Each row is a point on a landscape with many valleys, with its height.
A ball rolls from a point to the lowest of its 2 nearest points, and stops where none of them is lower. Distance is the straight distance between rows; heights are no part of it.
gibi: [-55   0 -13  35   1 -39  -3 -14  26  13  51   1 -26  50   5  -3   5 -16
 -17 -10  24   0 -11]  height 174
nugab: [-30  19   1  47 -12 -48  -4 -25  33 -12  53   9 -21  28   5 -27   0 -19
 -11   0   7   1  -8]  height 115
kud: [ 51  -3  35 -34 -24   9   7 -27  -2  24  -4  28 -11 -43  25   2   7  -3
  32   1 -18   1  -6]  height 547
Kotem: [ -3  24 -47 -15  18 -25 -12  19  -4 -45 -42  16  -9   7 -13  15 -13 -19
  14  -6 -10   2 -11]  height 230
sobev: [ 74  -6  10  10 -10  30  22   3 -26  -9 -17 -38  39   7  -3   1  -1   4
   0  49 -25 -28  25]  height 495
lado: [-18  14  -4 -12   4   9 -41  29 -10 -36 -54  -5  12 -22 -18 -31 -26   6
  10  18  21  15  16]  height 346
tal: [ 42   0  26  -7 -20  24  -1   3 -25 -14 -11   7  17 -26  11 -42   5  16
   8  27 -17   2  12]  height 242
rolof: [-20   3 -17 -22  13  12  13  -8 -40   6   7  45 -23  48  -8   2  15   6
 -22  -5  11 -11 -10]  height 689
kul: [-61 -23  34  24   2  21 -16   6  -9   6  -6  23 -27  20  -2 -11   3  29
 -43 -12  53   7   6]  height 496
bubul: [ 12 -16 -19 -36  14  10  28  -2 -15  38  14  -2  -2  13  10  40  10  -6
   7 -14  -8  -8 -17]  height 222
kulav: [-59   3 -33   9   7 -28 -35  -1 -10 -32 -24  11 -38  29 -23   9 -15 -11
 -14 -17  28  -1  -4]  height 425
dade: [-12  -8   8 -23   6  16  -8   5 -24   4 -16  11 -18  -8   5 -10   5  13
   0  -7   5   8  -3]  height 258
setiv: [-15  12  43   5 -14  -4 -26  -8   3  -2   5  27 -13 -17   3 -53   1  11
  -8   6  11   6  11]  height 125
bigo: [-10  14 -21  22  13 -41 -19  20  43 -27 -18 -45  30 -25 -15   1 -32 -31
  16  -7 -14  25  -1]  height 384
tes: [-41 -35  -4   3   0  21 -12  -5  44  17  -8 -13 -27 -20  22  44  39   9
  14 -36  36  -9   4]  height 513
Fim: [ 43  11  23  24 -33 -11  -8 -18  11 -12   9 -16  20 -29  23 -37 -12  -5
  26  34 -29   1   9]  height 328
bef: [-10 -23  -5   3  11   4  24 -20  17  60  42 -46  37  29  -2  32  -2 -17
  -7  -1  -5  11  -9]  height 226
ven: [ 13 -23  -6  -8  15  15  24  -2  -3  41  23 -34  43   7 -11  22  -3 -11
 -10  12 -17   9  -9]  height 167
bupit: [ -8  -4  10  -7 -10 -16  -4 -11  31  33  38  -8 -10 -16  24   6   9   3
   5 -12   4   7   1]  height 216
zilu: [ -4   8   1   2 -15 -13  10 -19   6  11  26  13 -18  14  12  -4   8   2
   5  -6  -6  -5 -19]  height 116
zugoz: [-32  -7 -41  20  26 -38  12   9  27  -4  19 -47  31  21 -17  23 -24 -20
 -10  -6  -5  16 -17]  height 110
Dapu: [ 16  -9 -13 -10   8  42  19  17 -38   3   3  -4  41   4 -17 -11   2  17
 -20  33  -3   3   3]  height 140
pomok: [ 23   8 -45  -8  19  30  50   5 -53   1   0   5  27  58 -23  14  16  13
 -21  39  -2 -23 -17]  height 124
mutaz: [  1  28   9  53 -20 -28   8 -31  20 -27  41  11  -3  20  12 -41   9 -13
  -5  24 -11 -14   1]  height 51
mas: [ -8  -2  58 -24 -19  33 -13  11 -19  13   4  62 -35 -16  15 -31  18  36
 -19 -23  15   0  19]  height 575
Vis: [ 56   5 -22  -2  19   0  55 -27  12   7  -5  -9   0  21 -11  61   2 -39
  23 -19 -41 -10  -7]  height 303
Rebug: [ 16 -33  30  -8 -13  38  32   1 -34  49  57  26   5 -13  15  -2   1  27
 -30   0  10  20  17]  height 347
paku: [  9  19 -39 -28  17   3 -13  35  -1 -37 -44  -5  27  -3 -26  22 -18 -16
   5  10  -4   4 -11]  height 145
sefam: [-16 -10  45 -33 -15  30 -24  19 -30   0 -41  58 -47 -14  -5 -14   7  32
 -10 -32  30   1  26]  height 615
Pipu: [-29  -5  25 -17  -6  12 -24  10   4  13 -22   9 -36 -22  16   3   8  20
   8 -19  31   9  10]  height 340
Fav: [ 13   4 -46  18  27 -30  32   4  28  -5   9 -31  29  14 -31  29 -20 -42
   2  -5 -29  -3 -20]  height 186
Lebit: [-33 -12  64  12 -11  18 -22  13   1  -2  -8  46 -29  -8  11 -26   1  37
 -31 -24  36   5  20]  height 534
dolo: [  0 -35  24  -1  -4  28  25  -8  -9  64  60 -12  18 -11  20  19   6  13
 -26   1   7  16   6]  height 406
mep: [ 28   6 -50   1  17 -13  49   0  13  -2   1 -21  14  36 -27  48  -8 -24
   8   4 -30 -18 -15]  height 240
mumu: [ 37   0  -5 -21  20   5   2   2  20  26   1 -24  11 -10 -10  50  -6 -23
  34 -28 -24  12 -17]  height 383
kebep: [  0   6  29  16 -17 -17 -24  -8  26   5   9 -23  21 -41  17 -37 -21  -3
  14  18  -9  19   2]  height 370
gogu: [-32 -26  34  -1 -17  25 -41   8  20   0 -43  14 -37 -46  26  11  14  34
  14 -31  36  -5   8]  height 416
Tave: [-23 -27  16  19  14   1   6  -9  36  57  30 -53  29  -5   9  35   4  -5
  19 -15  17  10   2]  height 291
gid: [ -8 -23  22 -14  -1  23 -11   1  36  36  -4 -15  -7 -38  32  35  29  14
  21 -31  27  -1  14]  height 553
dafa: [-46  14 -38  32   9 -60 -19   9  32 -35 -14 -28   5  -6 -10  -1 -29 -25
  -8 -13   5  27  -4]  height 322
Vefo: [ 19  -3  23   1 -16 -10   6 -35  35  49  46 -12  10 -19  24  18   0  -8
  15   3 -17   3  -8]  height 293
lan: [-55 -36  17  22 -11  16 -30   4  41   2 -25  -7 -25 -29  30  16  16  27
   6 -17  43  -6   2]  height 473
dema: [ -3 -16 -11 -23  20   4  -2   1  17  35   6 -32   7   5  -2  42   7 -15
  17 -26   3   1 -14]  height 309
zamot: [ 33  30 -40   0   6 -35  40 -17 -13 -41 -34  20 -23  18  -9  22  12 -19
  26 -12 -31 -13   5]  height 359
Badas: [ 54 -19  19 -22  14  28   6  -2   5  35 -12 -23  25 -29 -12  28  -5 -15
  35  -6 -31   8  -8]  height 449
Baviv: [-10  11   8  13  -2 -33 -24   7  33  -4  -2 -45  17 -33   6 -16 -32 -22
  18  -4  -2  27  -1]  height 417
Mobo: [-23  14 -31  36  -7 -45 -26  21  23 -59 -11 -24  18  -7 -14 -33 -28 -16
  -8  21 -10  16   0]  height 256
Nava: [  4   0 -20 -29  21  18  -2  26 -16  -3 -17 -16  39  -5 -29   3 -17  -2
   2  19   1   1  -5]  height 41
romur: [ -6 -16  32   1  -3  32  16   7 -37  28  31  29 -13   1   1 -22   4  23
 -30  -1  21  19  16]  height 276
rufeb: [  8  21  -5  34 -19 -31 -24  14  21 -46  -7 -27  22 -21  -1 -51 -19 -11
  12  32 -13  10   2]  height 193
lafes: [ 62  16   4  21 -11   2   1  27 -22 -40 -30 -48  37  -6  -3  -9 -15  12
   1  49 -20 -32   9]  height 468
Zarel: [  7  18 -56  -3  15   6  18  17 -30 -34  -5   6  17  56 -25   2   2   1
 -16  30  -1 -22 -22]  height 180
Seto: [-48  -8 -51   2  21 -18   8   6  -4  13   9 -30  18  51 -14  27  -9  -8
 -11  -1  15   3 -15]  height 31
gimi: [  1 -16  -3   6   3  44  28   6 -40  19  38  15  19  19  -4 -28   5  15
 -43  25   8  16   6]  height 207
Zonu: [ 75  31 -14  14  -9 -33  28 -14  -2 -53 -42 -16   2 -13   3  13   3 -19
  25  -4 -35 -15  29]  height 458
lup: [-31  -9   6 -29  12  15 -11  -4 -26   0  -7  59 -49  38 -14   4  19  14
 -29 -27  17 -14  -5]  height 672
neka: [-62   7  -7  16   1 -25 -24 -11  20 -13  24  26 -43  47  -6  -8   5 -11
 -18 -24  24 -12  -8]  height 227
kuvul: [ 11 -11 -27 -31  13  22  36   0 -41  25   0   7  13  31 -13  21   8   2
 -13  14 -13  -7 -17]  height 128
fulo: [ -7   8 -28   0   0  -3  13  -6 -21 -17  11   7   4  27  -7  -7   1  -5
   0  12   0  -3 -20]  height 202
git: [ 14  26 -34 -12   5 -10  10  -6 -19 -42 -28  38 -23  19  -5   3   5  -9
  16  -4 -16 -27  -8]  height 305
Sutan: [-33  -8  40 -37  -2  27 -29   6 -32 -14 -24  59 -44  24 -16  -7   6  21
 -41 -31  29 -12  14]  height 649
nis: [ -3 -16 -16 -34   9  15  30 -13 -34  40  24  52 -42  39  -1  16  36  15
 -12 -21   0 -17 -15]  height 709
Fur: [-20  -9  -1 -29  -9  10  14 -14  -2  42  32  32 -51  27   8  21  46   9
  -6 -35  17 -15  -3]  height 731
zapif: [  2  24 -22   5   0  -2 -30  36  -8 -55 -34 -21  31 -11 -21 -35 -14   9
   3  39   1  -3   3]  height 397
Biti: [  5  19 -51   1  25 -25   0  32  21 -41 -35 -26  32  -6 -37  17 -23 -21
  -3   6 -14  -4  -9]  height 218
mup: [-27  24  35  19   1   1 -32  -8   4 -38  -3  32  -9  20 -12 -66  -1  -3
 -19  13  13  -5   5]  height 205
sepo: [ 21  26   6  54 -24 -34  -9  -9   9 -50   6   4   2   0  10 -54  -6  -6
   5  24 -13 -12  12]  height 119
dulu: [-46   8 -41  17   6 -62 -30   3  21 -34 -23   2 -24   6 -13  12 -16 -17
  -8 -37   5  11  -2]  height 376
rodos: [ 36  27  -2  23 -15 -11 -20  24 -23 -67 -31 -18  19  -1   1 -42 -12  17
   1  40  -6 -26  10]  height 434
Ripa: [ 21 -21  26  -2 -12   4  21 -36  11  69  58  -5  10 -12  25   7   6  15
 -14  16 -20   7   2]  height 353
sulu: [  7 -21  46 -30 -11  29  -2   9  -6  40   5   7  -7 -56  30   5   8  25
   9 -17  15  11  17]  height 648
duput: [-18  -9 -32 -10  33  10  20  12  -9  21  12 -29  38  35 -24  29 -14  -7
 -11  14   0   7 -15]  height 95
lafu: [ 12 -33  36 -22  10  38  -5   3   9  58  10 -23  12 -51  18  33   8  12
  19 -23   8  -5  16]  height 602
Malun: [ 50  12  37  27 -34   6   0 -26 -19 -15   5   6   2 -16  24 -47  11   5
  11  36 -21 -12  19]  height 292
Per: [-64  -7   1  15  -4   4 -33  -1  -1  -6 -21   3 -35  24  -7   0 -10  13
 -12 -12  43  -2   4]  height 462
rufa: [ 44  36 -40  12   3 -41  26   0   5 -64 -44  10  -5 -20  -2  17   8 -21
  22 -12 -36 -11  10]  height 411
Bizu: [  2   8  33   7 -20   7  -2 -18  -2  25  30  15  -1 -22  19 -30   9  14
 -13  13  -1  16   2]  height 208
menub: [-25  14  14  19  -1   4 -41  14 -16 -41 -27  11  -3 -10 -10 -61 -20   6
  -6  16  14  17  10]  height 278
keru: [ 49  13  33 -22 -20 -12   1 -31  29  12   5  17 -30 -43  46  10  13  -3
  45 -19 -28  -1 -11]  height 585
lile: [ 16   1   9 -26  -6  16   3   3 -20   5  -5  -2   8 -26   0 -17   1   2
  10  15 -15   3  -3]  height 170
Loso: [ 69  -9  29 -31   1  25  12 -18   4  33  -7   5   8 -43  15  25   2 -16
  42  -5 -42  -4  -1]  height 500

Where does a ball stop that starts at each point below?
tes: lile
lafes: setiv
Baviv: lile
dolo: Nava
keru: pomok

Call two points neighbours if one is among the 2 nearest of the other. Go from one point of each pair to the other, from neighbour to neighbour, staying as low as possible. Name the highest point that can't be avoided.
lile and dafa: Baviv
Seto and zilu: dema
pomok and zilu: fulo
